Each row is a point on a landscape with many peaks, with its height.
From any point a climber steps to the highest of the 4 points nearest to it. It stops when none of these is higher. Distance is the straight distance between rows; heights are no part of it.
Z647: [-16  -1  17  -1 -32 -23   7  47  11  39  11 -10  33 -29 -21   4 -28  31
 -18  33   6  -3   6  15  59 -13 -35 -22  40  25 -12   1 -33  22  30  -5
 -20 -61  26   3 -28  -1  22  29   5   1  30  21  -5  29   7]  h=48.3
Z824: [-41  40   0  33  20   2   0  -8 -45   6 -12  16  77 -12  17  13 -19 -38
  28 -75  24 -11 -43   4   9 -54  15  14 -62  13 -41 -86  -7 -32  21 -77
  42  19 -35  28   5  40  -4   0 -28  27 -19  18 -65  20  31]  h=46.1
Z905: [ -9  70 -32  22  12 -69  20 -25  -7  23  -4  16  57   8   9 -29  13  27
  26 -50  22 -21 -58   9   3  -9  11 -17 -64 -23 -42 -81 -38 -10   3 -25
  46 -23 -27  27 -18  62  13  50 -33   8   0  15 -47   4  -6]  h=6.3
Z201: [  38   -7   21  -11   54  -15  -49  -26    0   18  -16   13   -6  -25
  -26   20   63  -45   20   26   30   81   15    0 -112   -7  -14   12
   34  -39  -21  -62   25   49  -37   22  -22    6    2  -39  -40  -28
   37   42   12    0   37  -63   -9  -33  -23]  h=52.5
Z158: [ 47  12 -27  13  -8 -25 -43  53 -14   2  20 -29 -13  72   4 -20  31  12
  35   5  -8  16  70  54  -8  29  -3  -8  21 -45  10 -44 -27 -34  24 -20
  13  -9  25 -61  -5 -21  11 -38  32 -35  39 -32 -31  27   5]  h=61.1
Z794: [-30 -35  34  10 -11  48  73 -10 -33  13  -9  16 -31 -13  21  -9  26  -2
   1 -47  25 -12 -20 -70  49  -2 -39 -19 -12  15  15  17  -7 -29  36  -8
  39  41  34  43  17 -47 -42 -56 -21  21  38  30  17  45   2]  h=33.8
Z892: [-15  33 -29  17  28 -14  42 -11 -14  56  -3   7  48  22  34 -57  -7  45
  11 -36 -22  -1 -43 -21  27 -28  17   5 -38 -10 -31  -2  -8  27  28 -45
  36 -31  15  13  10  57   8  37  -8  43 -15  17  10  23  -4]  h=29.9
Z877: [ -5  31 -36 -20 -39  -6  37 -43  -9 -13  16  30 -23 -12  19  17  -6 -13
 -15 -62 -28  -4 -44 -41 -20  26  -2 -43 -25  16 -19   2   5  15  46  31
  -2  62  45   0  42 -19 -37   5 -39 -20 -42   0   9  23 -30]  h=31.1
Z150: [ 47 -60 -22  -9   5 -28 -48  12  15  -6  32 -76 -68  52  29 -80  14  65
  16  27 -15 -41   0  -3  -1  34  12 -50  19 -25  27  83 -59 -12 -21   9
   4  13  -3 -45  23  28 -30 -30  17  31 -11  41  10 -24  19]  h=43.3
Z884: [ -1  28  28   2  16  13 -18 -51  17 -63  -6   2 -32 -10 -41   3   0 -32
 -23 -27  29  23  14  28 -27 -30 -47 -10  -7 -10 -20  36  32  30 -26  17
 -44 -19 -31 -13 -11 -19   4   6   8  -5 -18 -19  14 -60 -32]  h=63.9
Z902: [  1 -10 -12  11 -11   0 -29  71  -8   3  55   4  15  -8  15  26   4   9
  -3   3 -11  13  15  11   3   0 -27  31   8   8 -26 -35  29  -4 -28  40
 -15 -73  -2  29   2  -2  36  26  23  18  21 -43 -16  27  17]  h=53.9
Z59: [-47 -16  -8  18   6  21   4 -49   5   7 -38  34  28  44  -9  21  16 -30
  19 -65 -17  21 -43 -31 -11  27  10 -10 -24  38  -6   4  12  -4  71   2
  44  33  28  38  -5 -43 -24 -64 -19  28  33  39  20  28 -32]  h=44.7
Z678: [-15  -1  -2   0 -10  14  24 -34 -31  42   2  37   8   4  45 -34 -10   7
   0 -10 -24  16 -44 -54  89  34  29 -44 -16  31 -17   1 -53  -3  19 -39
  50  38  14  34 -15 -22  -7  54  -4  28 -24 -11   7  44  -6]  h=7.2
Z340: [ 18  33  34 -47 -16   3  16 -30   2  -3 -20  27 -26 -44  -1  -4 -13  -7
 -24 -11  11   5   3 -35  32  17   2 -20 -16  36   0  32  16  -6  41  18
   0  47  44  -1  18 -17 -14 -11 -29 -24 -34  -3 -16  -3 -15]  h=27.3
Z247: [-11   0 -11 -37   6  33  30   4  15  36  14  21  40 -23  -2 -43 -31  10
  -1   7 -52   7 -37 -28  45  -6   8   3 -31  24 -30 -18 -17  45  -3 -30
  23 -59  27  22 -23  42  10  44 -35  14 -17  12   4  42 -44]  h=69.3
Z577: [ 10  23  -8  -4 -56  23  32  70  -2   8 -13  10 -37 -29 -11 -10 -44  50
  43 -10 -15 -10  11 -28  49 -33  61 -33 -17   6 -33  56 -29  -3  15  42
  -2  -4  32  46 -11   0 -34  19 -27 -44  -6  61  44  -2  24]  h=56.2
Z200: [ 17  43  49 -11 -17  10  30 -37  35 -22 -37  -2 -23 -13  -9  -4 -34 -22
 -25 -13  -1  18 -17 -26 -27   8   5 -16 -24   6  -4  43  40 -20  -1  17
 -27  48  20 -47  11 -32  19  -9 -48 -50 -27  41  71 -69 -11]  h=9.6
Z731: [ -5  -8  13 -28  50  14 -28  -4  25  -4  13  38 -11  18  -9  19  25 -12
 -26  -1  22  31  11  25 -59 -13 -17  54  -2  -9 -18 -31  48  27 -27  32
 -13 -11  -7   8 -10 -32  34  10  13  -8   1 -43 -21   3   9]  h=50.1
Z177: [ 16  39  29 -18 -21  32  47 -48  13  27 -57  -2 -31  -3  23 -17 -45  48
 -27 -49   8   8 -20 -50  21  -1  21 -12  26  27  31  31  33 -23   9  14
   2  86  34 -21   6 -29 -20  -8 -32 -54 -11   8  17 -16   3]  h=17.2
Z857: [-14  -3   2 -50  38  11  17 -32   0 -30  18  40 -29 -11  11   3   0 -68
  13 -10  27  -1 -45   3 -50 -19 -30  14  -9  33  16 -13  61  63 -13 -17
 -44  13 -55   5  17 -36  18  16  11 -15  10 -82 -16  -4  -9]  h=29.3
Z291: [ 25 -63 -13  37  -5  15 -14 -18   1 -14  17 -96 -52  10  25 -36   5  19
  11  64 -15 -47   8 -24  -8 -25 -18  -5  25 -12  58  43 -68 -35 -29  16
  22  20 -16  -8  27  31 -30 -21  17  28 -26  48   7   4   3]  h=50.2
Z777: [-67   4 -19   5  17  -8   3 -11 -23  19 -28   6  81  -6  13  12 -27 -20
  42 -69  -1  -6 -32  -8  13 -20  18  26 -63  19 -16 -61  30 -22  21 -53
  35  27 -13  11 -15  34  -9 -41  -4  64 -27 -27 -24   4 -12]  h=66.3
Z807: [ -8 -78  28  25   2   8 -39 -35   2 -47   4 -82 -45  30  -4   7  21  13
   9  66  -2 -18   1 -15 -22  -3 -15   0  16  -8  76  47 -64 -41   6  30
  28  27 -36  -7  17  37  -3   5  22   6 -13  42  53 -44  18]  h=51.4
Z425: [ -8   8 -12  32  14 -37 -54  55  20  34  12   5   7 -10   6  19  52  20
  25 -20  -5  14  45  61 -26  30  15  39  33   6  -3 -80 -13 -66 -10  17
   5  23  -9 -87 -21 -19  51   8  57 -31  19 -54 -48 -11  -2]  h=58.1
Z967: [-31 -48  12  10  -1  48  71   1 -17  30  -5  34  25  19  -9  -5   4 -34
 -16 -68  -3   8 -26 -40  29  -1  -6 -14  26  32   9 -22 -22  -9  67 -25
  67  58  40  20   2 -33 -23 -50 -12  46  15  50   3  71 -43]  h=40.2
Z538: [  2   2 -18 -30   2 -23 -19   8  -4  23  16  37  58 -21  11  57  34  47
  -7 -42 -13  13  13  52  13   1 -57  23 -26 -47 -36 -51   4  16 -50 -49
   8 -15   0   6 -30  26   4  13  -5  44  16 -51 -21  17  34]  h=13.6
Z540: [  20  -29   16   31    2   33   -6  -39   24  -37   -6 -104  -10    3
   -8   -7  -15    3  -31   72    7  -27   31   32  -40   -7    6    6
   23  -29   32   33  -31  -27    4    6    3   18  -28   16   -8   28
  -18  -22   18    6  -25   56   48  -18   17]  h=55.3
Z943: [  16   19   38   -1   56   -5  -52  -31   -8   18  -18   20   22  -12
  -48   44   74  -57    5   -7   47   67   51   29 -105    3    1   11
   46  -40    5  -20    9  -12  -13   11  -30   14  -22  -20  -23  -27
   25   35   36  -16   18  -34    3  -43   15]  h=55.4
Z543: [  8  -6 -34  51  29  51  -9 -27  -6 -36 -25 -56   8  29 -37  18 -15 -21
 -10  73  16 -13  38  24 -56   0 -38  -6  17  -8   9  38   5 -26 -11  24
  -7   3 -26  -8  15  -2   5 -12   0   6 -31  43  62 -45 -11]  h=49.0
Z462: [-20  18  20  10 -10  64  65 -17  11 -15 -22  23 -39  22  -8 -55 -51  60
  -2 -54  15  -3 -30 -60  37   5  28   3  -4  28  14  58  20 -10  13  35
  25  57  25  28  -1 -33 -30 -23  -2 -39  -6   4  18 -23   3]  h=10.3
Z308: [ 45 -11  -8  39 -25  16 -69 -24 -14 -33  -9 -10 -21  19  10  -3  56 -42
  -7  19  22  43  78  43 -44  12 -19 -27  27 -42  26  19 -20 -29 -50   7
   4 -13 -32 -43  -3 -12   8  -2  25   3  28  26 -27 -45  27]  h=62.9
Z176: [  3  45  24  -1 -44  18  21   1  -1  -2 -11  47 -20 -10  30 -13 -16  26
  -3 -32 -14   0  -9 -47  62  -9  19 -18  -1  36  14  53  19 -20  55  14
 -15  68  37  12   9 -25 -40   2 -19 -20 -27  13   8  13  11]  h=21.4
Z797: [ -1  -4  19   9 -36 -43 -25  72  -7   4  10 -19 -18 -23 -20  23  -7  -2
 -47  17  13 -49  14   7  51  -4  33 -16   8 -17  -3  42 -10  11  10  27
 -11 -17  28 -10 -19   9  -1   1  37 -18  -8  51   4  -1  17]  h=57.1
Z713: [ 10 -12  28 -10 -41 -25   3  39  24  10  -5   8 -35   1 -14   5 -52   6
  12   8   6 -43   4 -11  30 -10  40  -6   0 -22 -16  70 -39  -6 -14  33
 -12  19  -6  25  14  15 -45  -7  -5 -55 -33  54  37 -25  54]  h=61.5
Z926: [-17  10   5  17 -57  46  68  33  -4 -13 -22  42 -62 -29  30 -36 -24  60
  -1 -36  34 -14 -15 -71  66 -15  14   1 -23  18  14  30  11 -34  25  33
   7  36  32  45  17  -4 -38  -8  -6  -4 -23  20  11  -5   9]  h=13.5
Z554: [ -3 -54  -5  21  21  44   3 -49  -4 -62 -31 -97 -20  21 -15  15  -7 -12
   5  90  -5 -38  22  -4 -39   9   0 -20  13   9  48  52 -35 -36  12   3
  27  52  10  -8   3  -2  -7  14  28  13 -33  25  77 -15 -29]  h=50.6
Z72: [ 14  -8  32  39  25  30 -48 -57 -20 -29 -35   2   5 -15  -4  27  44 -33
  16  17  32  45  39  53 -46   8 -16  -5  53 -53  34  51  -5 -14 -37 -16
 -45   4 -52 -22   3 -31  -3  25  16   6  17 -19  26 -54   0]  h=56.4
Z297: [-26  -2 -20 -29  44   7   4 -32 -14  -9 -28  56   3  34  51   9  -8 -26
  54  10  -2  -5 -42  34 -32 -12  -3  37  11  28   9 -54  72  29  15 -49
  -2   5 -37   0  37  25  -9 -64 -14  24   5 -72 -13  18   2]  h=18.6
Z26: [ 22  11 -12  15 -13  -8  -1  68  -1  20  40 -32 -13  38 -38  -5  21 -18
 -27   4  39  -4  58  41 -12  19  -8  11  33 -20  26  -7   0   5  -7  32
  -7 -58  23 -28  -7  -2   0  15  17 -30  41  -7 -10  22   7]  h=57.3
Z276: [ 22  24   3 -46  75  -3 -10 -23  -8 -17 -37  57 -15  18  21  29  -5 -37
  46  41  -2   7 -33   1 -56   9 -30  49 -26  24  14 -26  57  12  22 -33
  -2  11 -23  28  33  16  23 -27 -25   3 -10 -80   2  29  19]  h=25.8
Z749: [-22 -19  49  26 -19  22  25  -1  29 -21 -11   0 -19  22 -18   9 -50  32
 -15  31  -2  -1  -5 -10  -2  16   6  36   1  15  16  66 -15 -16  -3  39
  -1  49 -37  13 -31  18 -22   0  -3 -32 -29  62  76 -59  10]  h=53.8
Z454: [-34 -16 -33 -44  45   8   5 -29  -1  -7  15  21   3 -11  24  18 -19 -20
  32 -13   7 -15 -73   7  17   1  -2   1 -41  49  17 -29  59  37   0 -27
  -3  17 -27  21  34  23  -6   6 -33  11   3 -42 -27  12 -32]  h=22.4
Z453: [-12 -13  39  39 -25   5  10  -3  24 -17  -3 -51 -19  -4 -11  -1 -18  25
 -57  46 -26 -29  35  29  -7  -6  16   5  18 -17 -17  57 -12 -19 -13   6
 -25  40 -29 -11   1  26 -15 -12  10  -5 -21  37  49 -21  20]  h=61.0
Z496: [  5  56 -33 -15  33 -62  -8  14 -43  34   4  31  74 -11  22  14  14  33
  -3 -47  16   4 -47   9  43 -22 -35  20 -19 -46 -42 -69  16 -12 -34 -78
  24 -42 -38  25  -1  58  -2  39 -24  27  10 -46 -39  -3  29]  h=5.6
Z458: [-10  20  -1 -24 -12 -11  31 -15  -7 -23   7  25 -13  17  34   6  12 -51
   9 -40  -4  -4 -54 -57 -14  26 -10 -31 -29  45  21   5  21   7  10  21
 -25   7   4 -19  15 -40 -18 -17 -25 -15  19 -24 -28  16 -75]  h=30.8
Z964: [ 13 -33 -70  31 -12  -9 -26  48  13  18  41   0  21   6   9   1  37  30
  10  -7 -17  17  62  47 -15  15 -17  35  16   9 -21 -49 -13 -29 -12  11
   0 -33  31 -28  -1 -42  25  -1  14 -14  40 -56 -23  14  42]  h=60.0
Z106: [  1 -15  -1 -24  40 -32 -58  23   4  47  28  18  24 -65  11  53  69  28
  -1  14  -6  37  55  25 -34 -14 -42  41  28  -3  -1 -86  38 -22 -45  33
 -20 -23  10 -45 -26  -1  47 -22  27  28  17 -30  -8  27   7]  h=51.0
Z287: [ 17  19  21 -42  73  29   2 -24  15 -33   9  43 -15   7 -15   2 -10 -48
   5  -4  45  33 -18  11 -52  -3 -32  36  23 -32 -32  -9  47  60 -10  23
 -30   0 -47 -20 -11 -34  55  46   2  -4   7 -86  -7 -25  -9]  h=40.4
Z809: [ 25  20  33  32   6  -1   9 -19  23 -51   6 -46   1 -22 -22  23  -1  -6
 -47  25  33   9  52  16 -65  10 -10 -25   3 -13  -5  28  -7 -10 -35  19
 -48 -23 -13   7   8  -1  18  -5 -11 -20  15  52  17 -66  -1]  h=49.1
Z385: [ 32   3   4   8 -46 -10  -8  20 -16 -37  23 -17  12   6 -38  -4  -1 -45
 -24  19   9 -25  56  11  12   4   2 -15  -4  -2   3 -11  -9  14 -19  24
 -26 -56  17  -8 -12 -19 -20   0   2 -28  36  29  -3 -29 -12]  h=65.1
Z963: [ -2  10  -3  -6  29 -20  17  -9  21 -65  -1  31 -29   0 -14 -25  -4 -33
 -11 -30  23   1 -42 -20  -9   0 -24  -5 -47  27  15 -18  57  35   4  29
 -52 -34 -38   3  -4 -16  15  25 -13 -10  20 -79 -26 -24 -25]  h=24.0
Z848: [ 16 -23 -32  25 -15  -5 -46  29 -10   8  39  19   5  33  -8  36  24   7
   5  -4  -9   8  40  13 -20   3 -14  15  18 -34 -13 -18   4 -14 -19   9
  -3 -53  17 -35 -37 -27   7  21  22 -38  14 -57 -14 -13  18]  h=62.3
Z96: [ 13   5  -2  -4 -57 -28  -7  61  16  -6  -3   8 -36 -20 -31  -9 -24  28
  30  17 -16 -30 -12  -4  70 -16  56 -36   5  18 -29  20 -56 -22  10  16
  10 -26  -2  36 -22   0  -3  22  21   3  -2  64  29  38  29]  h=62.8
Z494: [ 11 -22  -1  19 -22 -32 -30  33  32   8  26 -48 -33  20   2 -32  -6  14
 -27  28   9 -56  34  18   9  -5  30   3  13 -49   5  51 -39 -20 -16  38
 -27  31 -22   3  14  35 -36 -31  15 -22 -10  76  13 -14  63]  h=54.3
Z378: [ 25 -11  -2  20  -5   2 -53   8 -16 -19  22  19   5  27 -50  20  64 -26
   2   1  22  45  37  43 -43  -3 -28   5  32 -26  24  -6  13 -30 -28  11
 -21  -4 -36 -22 -26 -42  22  13  49 -16  43 -25 -21 -28   5]  h=68.8
Z242: [ -6  17  10 -81  59   5 -34  11 -31  14  22  26  27 -36  40  59 -15   2
  -6   6 -18  -8 -24  32 -27 -10 -26  41   7 -29 -27 -61  45  30 -70 -18
   6 -18 -22  15  24  11  41  17 -17  51  12 -53 -28  14  -9]  h=22.9
Z162: [  6  23  12 -12 -35   6  25  17  -2  36  -3  24  19 -24  -2  -2 -49  -7
 -18  24 -37   8  -9 -37  65  19  11 -26  -7  41  -4  13  -1  10  17  -8
 -20   7  60 -15 -11 -20   8  32   2  -7 -38  23 -18  39  -8]  h=27.6
Z721: [ -8  18  -1 -10 -45  14  54 -50   7   4  -2  53  15   1  31  10   7 -50
  -5 -38 -24   6 -30 -40  16  22  32 -47 -14  30  30  -1  32  -7  32  17
  24  46  28  41  15 -58 -28 -36 -34   1 -10  12  16  61 -19]  h=39.4
Z802: [ 17   7  -2 -75  70   7 -16 -22   6   5  -7  42  29  10  46  36  -1 -14
  20  23   5   3 -40  45 -20  -5   2  23  19  -7  -4 -53  77  20 -33 -38
  -5  -9 -25  16  36  22  22 -36 -35  31  -5 -64 -35  17  11]  h=18.5
Z513: [ 37 -14  12  24  -3  -9 -26  15  -6 -15   2 -75 -48  30  13 -65  46  62
  20  43   8  -8  35  13  -3  15 -25 -27  29 -27  65  18 -14  -5   5 -42
   4  11  -4 -82  37  27  10 -27  -5  -7  16  31 -42  -8  22]  h=53.5
Z821: [-15   5 -17 -20  66  48   4 -34 -23   3 -67  41  76 -21  38  46  -6 -36
  21 -28  21  -4  -7  18 -25 -39   9  16  -2  21 -32 -61  55  -3   4 -89
  31  34 -27  -3  22  -9  -4 -75 -50  18  11 -11 -49   2  22]  h=11.5
Z810: [  7  24 -23  -1 -42  23  40  14 -30  -6 -15  36 -23 -50  -8 -54 -32  64
  34  -2 -19  -5 -18 -66  92  21  30 -54   3   9 -27   6 -83  12  17 -15
  32 -21  12  42   6   6   2  52 -12  14 -11  45  34  44   3]  h=9.8
Z820: [ 21   5  23  30  15  17 -56 -43 -23 -47  -3   7  -4   8 -29   3  22 -31
 -16  15  28  41  46  47 -46   7 -32 -23  15 -30  12  46   2 -30 -44 -30
 -44 -33 -56 -28 -34  -4 -13  -6   8 -16   2  -8  30 -57  21]  h=56.3
Z812: [-19 -18 -11 -34  42  -1 -15 -16  -2  21  36  32   2 -29  32  32  17 -27
  12   2  -5  12 -25   0  11   3 -38  45 -28  -9   3 -34  51  19 -43   7
 -23  -9 -19  16 -13  -1  16  30  11   7  -4 -75 -20  14   1]  h=35.8
Z302: [-34 -66  42  36  10  22  -6  -9  11 -42 -11 -45 -13  32 -21  18 -40  29
  -5  21 -12   6  12   2  -2 -10   2  26  31  17  38  65 -46 -13 -12  16
 -22  53 -27 -13  -3  12  -2 -33  30 -21 -41  53  74 -26  17]  h=55.2
Z476: [-16  29 -29  -3   1 -22  -3   5   3  50 -27   4  45  -7  -6 -14 -13  39
  11 -10   4  -1 -23 -15  42   5  -7   5 -32   5 -64 -32  -6   5 -11 -31
  15 -80  23  14 -12  46  28  23 -44  30   9 -33  -1  30 -28]  h=41.1
Z18: [ 17  38  50 -26 -32 -16  40  20  -2 -13  23 -14   0 -23  -2   5 -15 -18
 -69  24 -15 -14  13   3  31  10  -3 -10 -16   8   3  32   6  25  14  38
 -29  15  26  22   6 -19   8  17  -4 -19  -3  14   7 -12 -35]  h=39.5
Z600: [-34  34  -9 -11   4 -11   7 -20   0 -19  16  25   7 -10   5   4 -23 -27
  -2 -23 -26 -15 -31 -15 -21  13  16 -39 -32  55 -15   5  41  44  13   2
 -23 -20  27  26   4  -7  -1   5 -29 -19  18 -22 -34   8 -32]  h=25.4
Z10: [  5 -29  -6  -3 -22 -25 -20  34   4  17  10 -60 -22   4  -6 -32  39  18
 -17  37  24  -5  24  32  39  -4  15  -9   7 -46  51   1 -50 -10  43  30
   0   2  17 -63  -1  -8  -8 -26  26  -3  20  36 -33 -16  18]  h=51.3
Z156: [  8 -12  19  -1  -2 -17 -70  -3  -1  17 -16  22  19  12 -20  41  52 -16
  24   7  10  43  57  32 -68 -13 -24  83  48 -22  17 -68  11 -13 -32  27
 -35   6  22 -20 -24 -28  36  22  52 -17  33 -46 -33 -10   5]  h=61.3
Z455: [-17  14   5 -29 -19 -14  34  25 -16  14  -1   5  39 -37  -3 -10 -36  38
   8  29 -34   1 -38  15 103  -4  18 -19  23   7 -15  -3 -38  28  19 -17
   4 -41  12  20 -20  11  23  50 -10  -1   9  -6  20  43  -1]  h=42.4
Z115: [ 60 -11   2  16  17 -12 -32 -32  -9 -15  23 -68 -21  46  -8 -28  38 -10
 -48  56  -2 -13  71  24 -61   1 -21 -42  17 -36  43  20  -6 -32 -36 -29
  -2   3 -25 -10  35   1   1 -40  14 -20  -7  18 -17 -28  27]  h=58.4
Z571: [ 11  -4 -20  23  -8 -44 -56  35  -9   5  -2  -7 -15  39  -3  -4  38  -4
  10  -5 -10  16  81  37 -37  33 -14   9  22   0  14 -23 -26 -37   0 -17
 -11  -8   4 -35 -11 -24  17 -21  36 -36  33 -25 -42 -16  24]  h=63.4
Z590: [ 10  -6   2  11 -34 -32   5  60   3  50  15 -54   6 -14 -58  11   8  41
  -7  10  10 -12  44  46  37  -2 -14   6  33 -25 -21 -25 -15  25  10  21
  20 -74  50 -25 -24 -23   6  12  15  -7  37   7  -9  44  20]  h=53.7
Z331: [-40  -1 -48  25  -3   0   9   6   8   6  35  21  30  -9   4  -6 -40  -4
  11   0 -26   2 -19 -12  29   1 -30  32 -38   3 -26 -26  35  39 -16 -32
   5 -51   8  18   5  32   4  48  -7  29   3 -63 -19  -5 -22]  h=31.5
Z348: [ 25 -39   5   2 -61 -31   9  74  25   9  -8 -43 -41  16 -10   7  -2  43
  18  23 -10 -63  -8   7  21  -4  70   2   4 -11 -56  58 -70 -11   0  21
  -7  -9  18  33 -38   4 -23 -17   8 -13  -4  86  56   2  47]  h=69.9
Z138: [-42 -14 -37  -7 -35   0  15 -14  28  15  10  18  22  11  12 -14 -16 -32
  18  -3 -32   4 -51 -35  17  34  22  -9 -43  58  -3 -17  42  35  14 -11
   3 -22  40   2  15  19 -12  26 -11  20 -22 -14 -13  40 -36]  h=36.9
Z766: [ 12  19  -7 -15 -14 -19  25  44 -13  11  26 -16 -12  -5 -13  10 -23 -32
 -32   4  -7   5  16 -27   6  20 -19 -20 -14  14 -18 -12  15  55 -10  21
 -34 -60  -5   6 -22  14   6  12  -2 -12 -15   4  -2 -14  -9]  h=52.2
Z292: [  7 -16 -24   8 -19   2  -6  42 -18  31  11 -14  27 -19 -15  16 -16  26
  -9   5 -14   8   2  35   2  10 -17   6   4 -21 -25 -55 -41   9 -16   1
   7 -98   1  11 -23  -1  24   6 -23  16  25 -46 -24  40  20]  h=49.7
Z634: [ 30 -38  -9 -12 -13 -34 -17  30 -16  -1  11 -57 -29  31  14 -18  41  33
 -11  27  11 -19  56  49 -17 -14 -11 -12  47 -50  46  18 -27 -10   6 -14
  10   3  -5 -73  30  13 -18 -34  20 -46  24  66 -34 -17   3]  h=54.2
Z779: [ 20  43 -23  12   4 -12  44 -16   7  56 -19 -10  51 -16  13 -67 -17  49
   2 -16 -13 -10 -42 -14  54 -14  50   1 -23 -18 -23 -32 -53  18  25 -26
  27   3  15   1  10  56  36  28 -21  35 -14  11  -5  24 -11]  h=9.9
Z636: [-86 -24 -39  -1  11  28  47 -52  12   2  -6  25  15  17  24  -4 -17 -39
   2 -57 -37 -10 -38 -32 -14   0  31 -10 -39  51   6 -46  22  -2  53 -18
  21  28   6   5   6  15 -39 -29 -24  37   2   0 -22  28 -49]  h=50.3
Z447: [-89  -1 -16  49  19  26   4  -8 -20  17 -68 -13  77 -23 -19  29 -18 -24
  40 -83  15 -12 -48 -28 -17 -34  32  29 -34  11   1 -30  13  -6  26 -19
  39  19 -11  19  -7  26 -38 -55 -17  52  14  20 -23  -1 -37]  h=54.4
Z977: [ -2  -9  27 -16 -34 -56 -16  56  25  16  17 -11 -17 -16 -44   9  16  30
 -24  11  19 -49  12  31  60  17  62 -32  15 -12 -31  40 -56  -3   9  13
  26 -30  12  38   0 -36 -30 -12  26 -22 -11  74  -9  11  31]  h=63.5
Z161: [  8  11 -21 -21 -18   2  18  70   2  26  33 -14  20 -25 -26  -4 -44  10
  -5   6 -39   1  -9   1  44   7 -11  13  -4  13 -23  -2  -4  28 -17  -7
 -28 -56  21  13  -2  34  15  49  -7 -14   2 -20   1  25 -31]  h=45.8
Z598: [-43  14 -63  29  16  -5  35 -21  -7  29 -37  12  49  11  21 -15 -23 -38
  21 -38 -40   6 -40 -48  -9  -5  44  12 -56  13 -23 -73  17  -9  36 -34
  25  15  12   5  22  53   3  -5  -4  58 -46   8  -9  -1 -28]  h=47.9
Z323: [  4  33  11  -5 -51  20  40 -17  13  15 -22  43 -34 -14  38 -51  24  -4
   7 -30 -24   1 -66 -60  63 -21  22 -49  -6  36  -4  29  27 -14  47   6
  41  64  67  36   6 -28 -24 -13   5   6 -31  13   8  25 -27]  h=30.5
Z854: [ -7 -53  37  17   7  -7  23 -26  22 -17  18 -78 -53  50 -11  15   4  37
 -27  51 -12 -27  18 -11 -21   0  12   9  19 -25  24  80 -66   4 -18  20
   8  29 -53  12 -16  26 -13 -20  25 -32 -57  52  43 -28  32]  h=52.0
Z976: [ 15 -11  24  -6  34   1 -28 -21  -8 -53  -4  33 -12  -7 -19  22  35 -49
  -7  -6  41  49  47  22 -57 -13  -5  35   8 -27  -7  17  29  11  -1  17
 -48 -16 -52  10 -29 -29  11  26  33 -14   8 -26 -11 -27  -1]  h=59.8
Z650: [ 47  18  12 -57  80  -4 -23  -7  17 -27   0  62 -23 -15   1  27   3 -39
  47   5  10  13 -17   9 -94  25  -6  39 -16 -26 -24 -21  60  44 -29   0
  16   6 -33  32  32 -10  25  -4  15  32  35 -88 -15 -19  -9]  h=32.9
Z506: [ 42 -33   6  43 -18 -19 -23 -24   9 -16   5 -82 -17  31   8 -49  36  21
 -21  35   2 -16  60  -2 -37 -28 -20  -7  49 -17  74  34 -44 -52 -40 -35
  15  15 -12 -37  21  48  -5 -35   3  26 -27  26 -24   1  -2]  h=54.5
Z54: [ -1  33  -5 -21   0   3   7 -14  21 -18  32  21 -18 -22   4  12 -25 -43
  13  -3  -3 -11 -34 -17 -10  14 -34  17 -26  19   1  -4  38  47  -1  21
 -28 -47   3  15  29   3 -12  18 -23  -7  36 -34  -6  -5 -36]  h=36.5
Z778: [-21  17 -13  -2 -38   9  28  30 -13   7  32  51  -5 -41  11 -16 -14  24
   2  -3  -8   8 -43 -59 109  -8  44 -39  -5  39   0  34 -28  -9  25   8
  19  20  21  35 -13 -18 -24  30 -20  14 -11  34  14  53  15]  h=16.6
Z91: [  3 -20  27  -7  16  30  13 -40  18  -7 -42 -20  20   5 -20   8 -67  25
 -45  56  -6   7  -3  25 -31  -3  -5  22  29  20  12  79   8  12   8  26
  -6  18  -2 -38   8  -3  26 -27  35  -9 -33  31  75 -52 -21]  h=49.9

For each start below, name the point where the climber stops.
Z802 => Z378
Z297 => Z378
Z538 => Z378
Z176 => Z777
Z678 => Z777
Z926 => Z777
Z458 => Z777
